Points on a hilly landscape, in no order, each with its height.
From any point a ball rolls to the lowest of the 6 points nearest to it. It stops when none of these is lower. Distance is the straight distance between rows; heights are no part of it.
san h=35.1: [135 139 117 144 152 140 190 101 100 139 172 185 131 110  82 136 127 117
 206  92 133]
par h=36.8: [137 150  92 111  97  79 103 124  90 181 164 122 118 132 122 160 128  89
 126  94 124]
gafiz h=54.7: [129 129 171 171 123 120  92 141 185  85  22 101 121 117 133 121 108 152
  98 145 134]
nalan h=69.3: [152 125 143 182 122 165 137 178 176 125  48  90  97 112 153  97 100 144
 100 190 159]
falep h=18.8: [139  73 166 127 171 202 211 158 168 116  96 131  95 137 113  68 161 168
 107 176 136]
pezar h=36.4: [120 110 111 136 112 166  88 133 153 102 138 140 137 112 176 128 120 169
 108 156 133]
zigo h=43.1: [ 97 136 135 158 119 107  70 120 175  85  89 137 139 115 135 111 124 165
 132 138 132]
Tedum h=30.6: [160 168 124 126 135  93 195 125  66 171 164 135 123 129  91 137 128  69
 178  95 128]
gim h=63.3: [159 117  92  87  89  98 107 140 102 184 122  93  99 141 123 169 118 106
  82  97  77]
vini h=39.9: [116 148 101 137 146 110  99 103 138 138 196 157 139 124 142 118 140 123
 146 110 133]
Vok h=43.7: [ 96 151 118 128 124  79 101  94 114 125 165 155 143 120 119 125 139 124
 155 111 147]
bima h=44.7: [128  75 126 118 133 202 122 134 141 100 136 122 148 130 163 132 110 155
 102 157 124]
Kati h=40.2: [144 158  97  92  71  61 157 137  96 178 116 123  97 107 101 146 167  68
 107  88  97]
topat h=48.9: [154 131 111  71  90  74 107 137  92 175 127  99  91 141 118 177 118  99
  90  97 106]
banuk h=36.9: [ 85 152 147 168 130  69  77 118 178  92  81 134 132 117 121 112 138 152
 149 117 146]
rubom h=42.2: [131  93 118 100 128 158  84 116 115 118 157 121 147 146 139 166  96 147
  98 128 125]
Tof h=31.1: [134 170 106  94 112  72 133 131  74 184 153 128 123 128  97 147 148  78
 151  89 153]
sof h=37.2: [120 103  98 122 115 169  80 123 124 139 166 129 134 136 183 143 111 144
 109 143 124]
fom h=12.2: [129  71 161 111 178 202 200 139 143 118 144 128 144 157 136  85 168 153
 129 167 137]
gumi h=25.2: [ 80 148 118 131 122  77  72 104 150  97 130 158 139 122 122 127 138 148
 145 121 153]
pufe h=47.0: [ 95 159 133 170 147 102  97 122 178  97 115 125 109 102 134  87 136 164
 171 132 113]
ritak h=44.6: [153 134 106  66  69  71 144 135 117 162 107 110  79 124  99 172 164  96
  71  79  87]
ref h=77.3: [135 123 139 169 121 168 122 164 177 109  71 101  88 112 164  94  98 154
 100 191 140]
gupes h=52.4: [142 145  81 116  71  73 125 144 119 200 123 102  83 123 122 144 176 103
  83  99  64]
Kur h=39.1: [118 111 100 116 125 150  78 122 123 123 160 117 148 135 157 160 123 139
 114 137 125]
Nibo h=15.0: [121  83 187 119 168 177 203 122 158  99 117 133 133 150 122  79 168 139
 117 177 130]
mig h=45.8: [109 117 138 140 122 138  76 130 179  84  99 127 132 112 155 119 105 170
 122 150 130]
lede h=47.9: [127  86 137 134 124 174 104 132 168  76 116 131 147 130 150 141 107 156
  93 160 132]
vuza h=42.5: [143 183 129 104 133 101 195 121  49 160 135 143 156 127  85 129 139  75
 183  85 151]
Soz h=37.5: [123 134  90 138 125 113  74 118 123 155 186 125 133 136 161 136 128 130
 128 121 118]
Gur h=49.7: [123 158 118 129 141  93 166 106  83 142 162 167 152 119  86 134 140 101
 189  82 149]
gazav h=67.3: [118 133 129 152 116 156  95 143 177  91 104 112 108  93 178  96 120 158
 108 164 119]
vovop h=59.1: [142 124 172 184 111 143 126 163 186  96  29  98 108 116 143 109 101 146
  95 169 144]
veka h=35.7: [107 105 147 134 124 135  82 111 161  66  98 134 150 120 134 149 103 157
 112 148 131]
vude h=33.9: [125  69 176 128 153 207 188 148 164  82 102 135 115 134 129  88 142 157
 110 182 128]
Mip h=40.3: [158 147 123 127 148 137 211 124  47 139 132 172 168 103  82 165 106 108
 188  84 139]
kifo h=28.9: [142 167  96 113 122  81 127 127  84 181 163 130 116 127 104 135 139  80
 138  96 136]
dek h=42.3: [140  77 107 122 130 224 130 141 130 140 149 117 143 146 175 138 114 157
 108 150 117]
zom h=32.4: [ 95 120 128 112 123  98  78 102 143 100 129 152 152 142 117 151 121 151
 120 121 152]
Duv h=19.0: [146 174 106 120 123  76 168 124  78 181 165 135 112 130 104 126 154  58
 148  86 123]
gak h=46.6: [146  88 104 106 122 164 111 138 105 155 153  97 142 153 142 172  96 130
  98 134 103]
zosim h=40.7: [128  89 149 107 150 185 125 118 121  95 142 118 170 157 138 144 110 145
 106 155 117]
naful h=23.7: [157 153  98 147 145 137 197 108  68 155 165 174 116 123  82 152 106  82
 183  94 112]
Kes h=5.5: [130  74 169 123 174 180 212 136 152 115 130 125 115 150 127  56 187 160
 118 164 140]
Rutu h=43.8: [143  98 160  93 150 169 130 112 100 116 148 107 172 190 130 164  97 132
 108 136 112]
Fuv h=65.4: [116 130 135 164 116 134  92 139 181  95  84 116 111 100 170  97 125 169
 116 161 129]
fava h=37.3: [134  76 175 115 166 211 160 125 119 113 149 110 163 165 137 123 128 132
 111 163 114]
lofik h=35.5: [118  86 195 127 157 184 166 124 153  86 107 132 144 145 128 108 121 146
 107 175 129]
Beko h=32.1: [151 167 100 141 146 104 186 121  73 183 192 154 106 127  92 140 125  77
 164  84 119]
Sebod h=43.3: [136 132  96  98 114  91  87 122 101 173 159 118 129 140 126 165 112 102
 119 103 136]
buto h=40.9: [129  89 167 119 139 167 116 108 147  73 103 135 147 128 139 142 109 158
 107 158 122]
bevab h=46.1: [121 168 104 109 119  74 137 114  88 155 161 160 155 128  94 142 153  92
 173  82 165]
Gud h=33.1: [143 174 114 127 141  97 179 118  55 163 158 142 127 130  92 135 138  76
 179  92 151]
gef h=58.6: [137 135 167 174 113 115  95 156 191 101  32  97 114 120 130 117  94 145
 111 151 140]
Figo h=22.1: [149  88 168 144 140 184 168 159 182  83  66 113 106 123 120 100 105 155
 103 186 135]
fufi h=14.3: [134  62 149 121 162 219 209 141 158 114 117 122  99 133 136  75 166 172
 114 168 142]
rago h=67.1: [135 159 149 200 120 117  99 166 185 117  48  83 109 119 153  97 103 145
 124 174 146]
zozat h=39.6: [147 194 133 112 114  91 187 138  47 170 126 135 142 114  95 128 142  60
 166  72 145]
sepa h=39.4: [124 174 119 102 120  64 140 120  73 168 145 138 137 133  98 140 144  84
 151  76 160]
kapef h=55.3: [131 159 146 120 154 126 205 117  63 130 130 166 170 109  82 139 128 116
 205  89 153]
zini h=48.8: [118 112 162 152 120 149  99 144 177  79  65 109 127 106 144 117  97 160
 106 170 132]
fug h=26.8: [123  75 187 128 158 192 175 130 162  84 115 123 144 143 129 100 137 149
 104 176 126]
lov h=52.5: [140 142  79 136  99  97  89 145 103 203 163  96 111 150 146 143 136  93
 108 100  94]
Gel h=57.7: [102 151 146 172 137  96  81 134 199  94  77 120 121 107 138 106 128 156
 138 146 127]
keron h=47.7: [104 142 131 168 130 114  87 132 188 100 111 109 106 107 164  87 122 170
 142 164 124]
suver h=48.5: [128  85 126 133 138 216 135 136 145 104 124 141 131 116 170 107 119 162
  97 168 124]
tapek h=38.1: [ 89 160 126 131 131  80 111  99 127 108 147 170 162 125 100 120 147 127
 167  93 169]
gep h=42.0: [142 102 185 155 127 153 135 144 188  75  43 115 133 120 120 116  96 140
  90 173 123]
dazam h=32.3: [117 115 107 143 123 140  77 130 152 119 165 137 132 115 182 112 127 153
 120 146 122]
Lusok h=38.9: [113 160  97 124 130  83 122 114  92 157 183 146 138 139 111 142 141  99
 162  98 152]
sog h=40.6: [141  82 151  95 150 195 135 123 106 122 145  97 161 169 133 151 105 132
 101 153 104]
Dami h=35.3: [ 95 156 125 141 132  88  97  94 143 101 151 152 138 114 129 114 144 146
 160 109 142]
bufa h=35.0: [117 133 109 111 118  92  75 113 123 119 157 146 148 129 133 147 129 137
 132 119 152]
Nutam h=31.7: [139 167  89 109  96  75 132 123  85 200 151 117  98 131 111 135 154  76
 121  87 105]
lofe h=38.8: [138  72 152 115 159 211 157 132 128 115 139 118 162 164 142 128 118 145
 109 160 114]
zolip h=59.9: [153 109 101 113 108 160 102 147  95 184 135  82 122 154 156 178 123 121
  96 122  85]
Siv h=47.6: [100 152 114 139 154  90 134  97 132 118 162 164 145 121  96 109 141 128
 182  99 146]
Bek h=51.4: [139 121  78 113 111 116  95 148 104 185 160  99 128 150 140 160 115  99
  95 112 112]
Reri h=45.7: [102 159 123 149 143  96 117  98 155 103 148 153 112 116 114 103 151 154
 180 110 120]
zurit h=47.3: [ 88 162 133 149 149  92 117 102 144 101 144 162 126 108 106 101 152 147
 178 104 134]
Tibo h=55.0: [145 131  92 102  82  95 112 136 101 203 136  93  92 135 132 166 150  87
  91  88  71]
zetok h=38.3: [137 167 105  81  83  68 134 132  81 174 128 122 105 131 109 153 143  69
 123  83 141]
sipug h=10.1: [130  81 147 141 127 196 147 160 166  88  76 122 101 111 156  93 109 158
 102 181 128]
bol h=39.2: [132  76 155 124 158 215 163 146 149  93 117 131 122 129 145 118 127 161
 100 165 119]
Ren h=33.8: [156 158 126 127 148 121 219 120  46 158 141 157 148 109  80 152 112  93
 178  84 124]
gibar h=34.7: [108 151 109 151 131 119  81 127 173 100 145 133 118 109 163  99 139 160
 145 134 124]
rigen h=20.9: [107 127 123 128 124 130  78 112 160  97 143 138 141 111 158 126 122 153
 123 138 131]
komif h=43.9: [126 164 106 143 142 103 140 100 105 161 197 150 133 135 111 128 143 107
 169  99 135]
fov h=41.0: [133 104 132  89 126 114  82 109 112 121 140 132 144 157 127 168 101 132
 111 117 134]
salan h=39.0: [147 151  92  89  81  56 121 134  95 193 145 116  99 131 118 154 142  83
 111  93 104]
bufog h=50.2: [ 86 157 123 135 150  94 129 104 124 100 139 173 141 116  93 105 154 139
 187  94 154]
kenel h=37.8: [136 172 112  97  88  60 154 140  81 191 125 127 103 108 105 139 163  58
 117  89 115]
zuk h=60.6: [132 161 141 200 138 119  94 158 176 106  72  91 102 107 163  83 109 154
 133 171 130]
buse h=21.2: [130  92 179 138 134 171 123 133 164  60  67 121 138 130 122 128 101 155
 100 174 126]
gebiv h=51.8: [152 118 104  78 109  95  97 130  91 153 142 105 130 152 127 175  99 110
 101 102 117]

Call two points neighbours if one is among the 6 nearest of the other. Go from one point of each pair to the other, from neighbour to neighbour, staying as low as possible. Name the highest point that can't be avoided.
Duv and naful => Tedum
sipug and rigen => buto
rigen and gumi => zom

Where does a ball stop that starts at each point below?
zolip => rigen
sog => Kes
zosim => Kes
bima => Kes
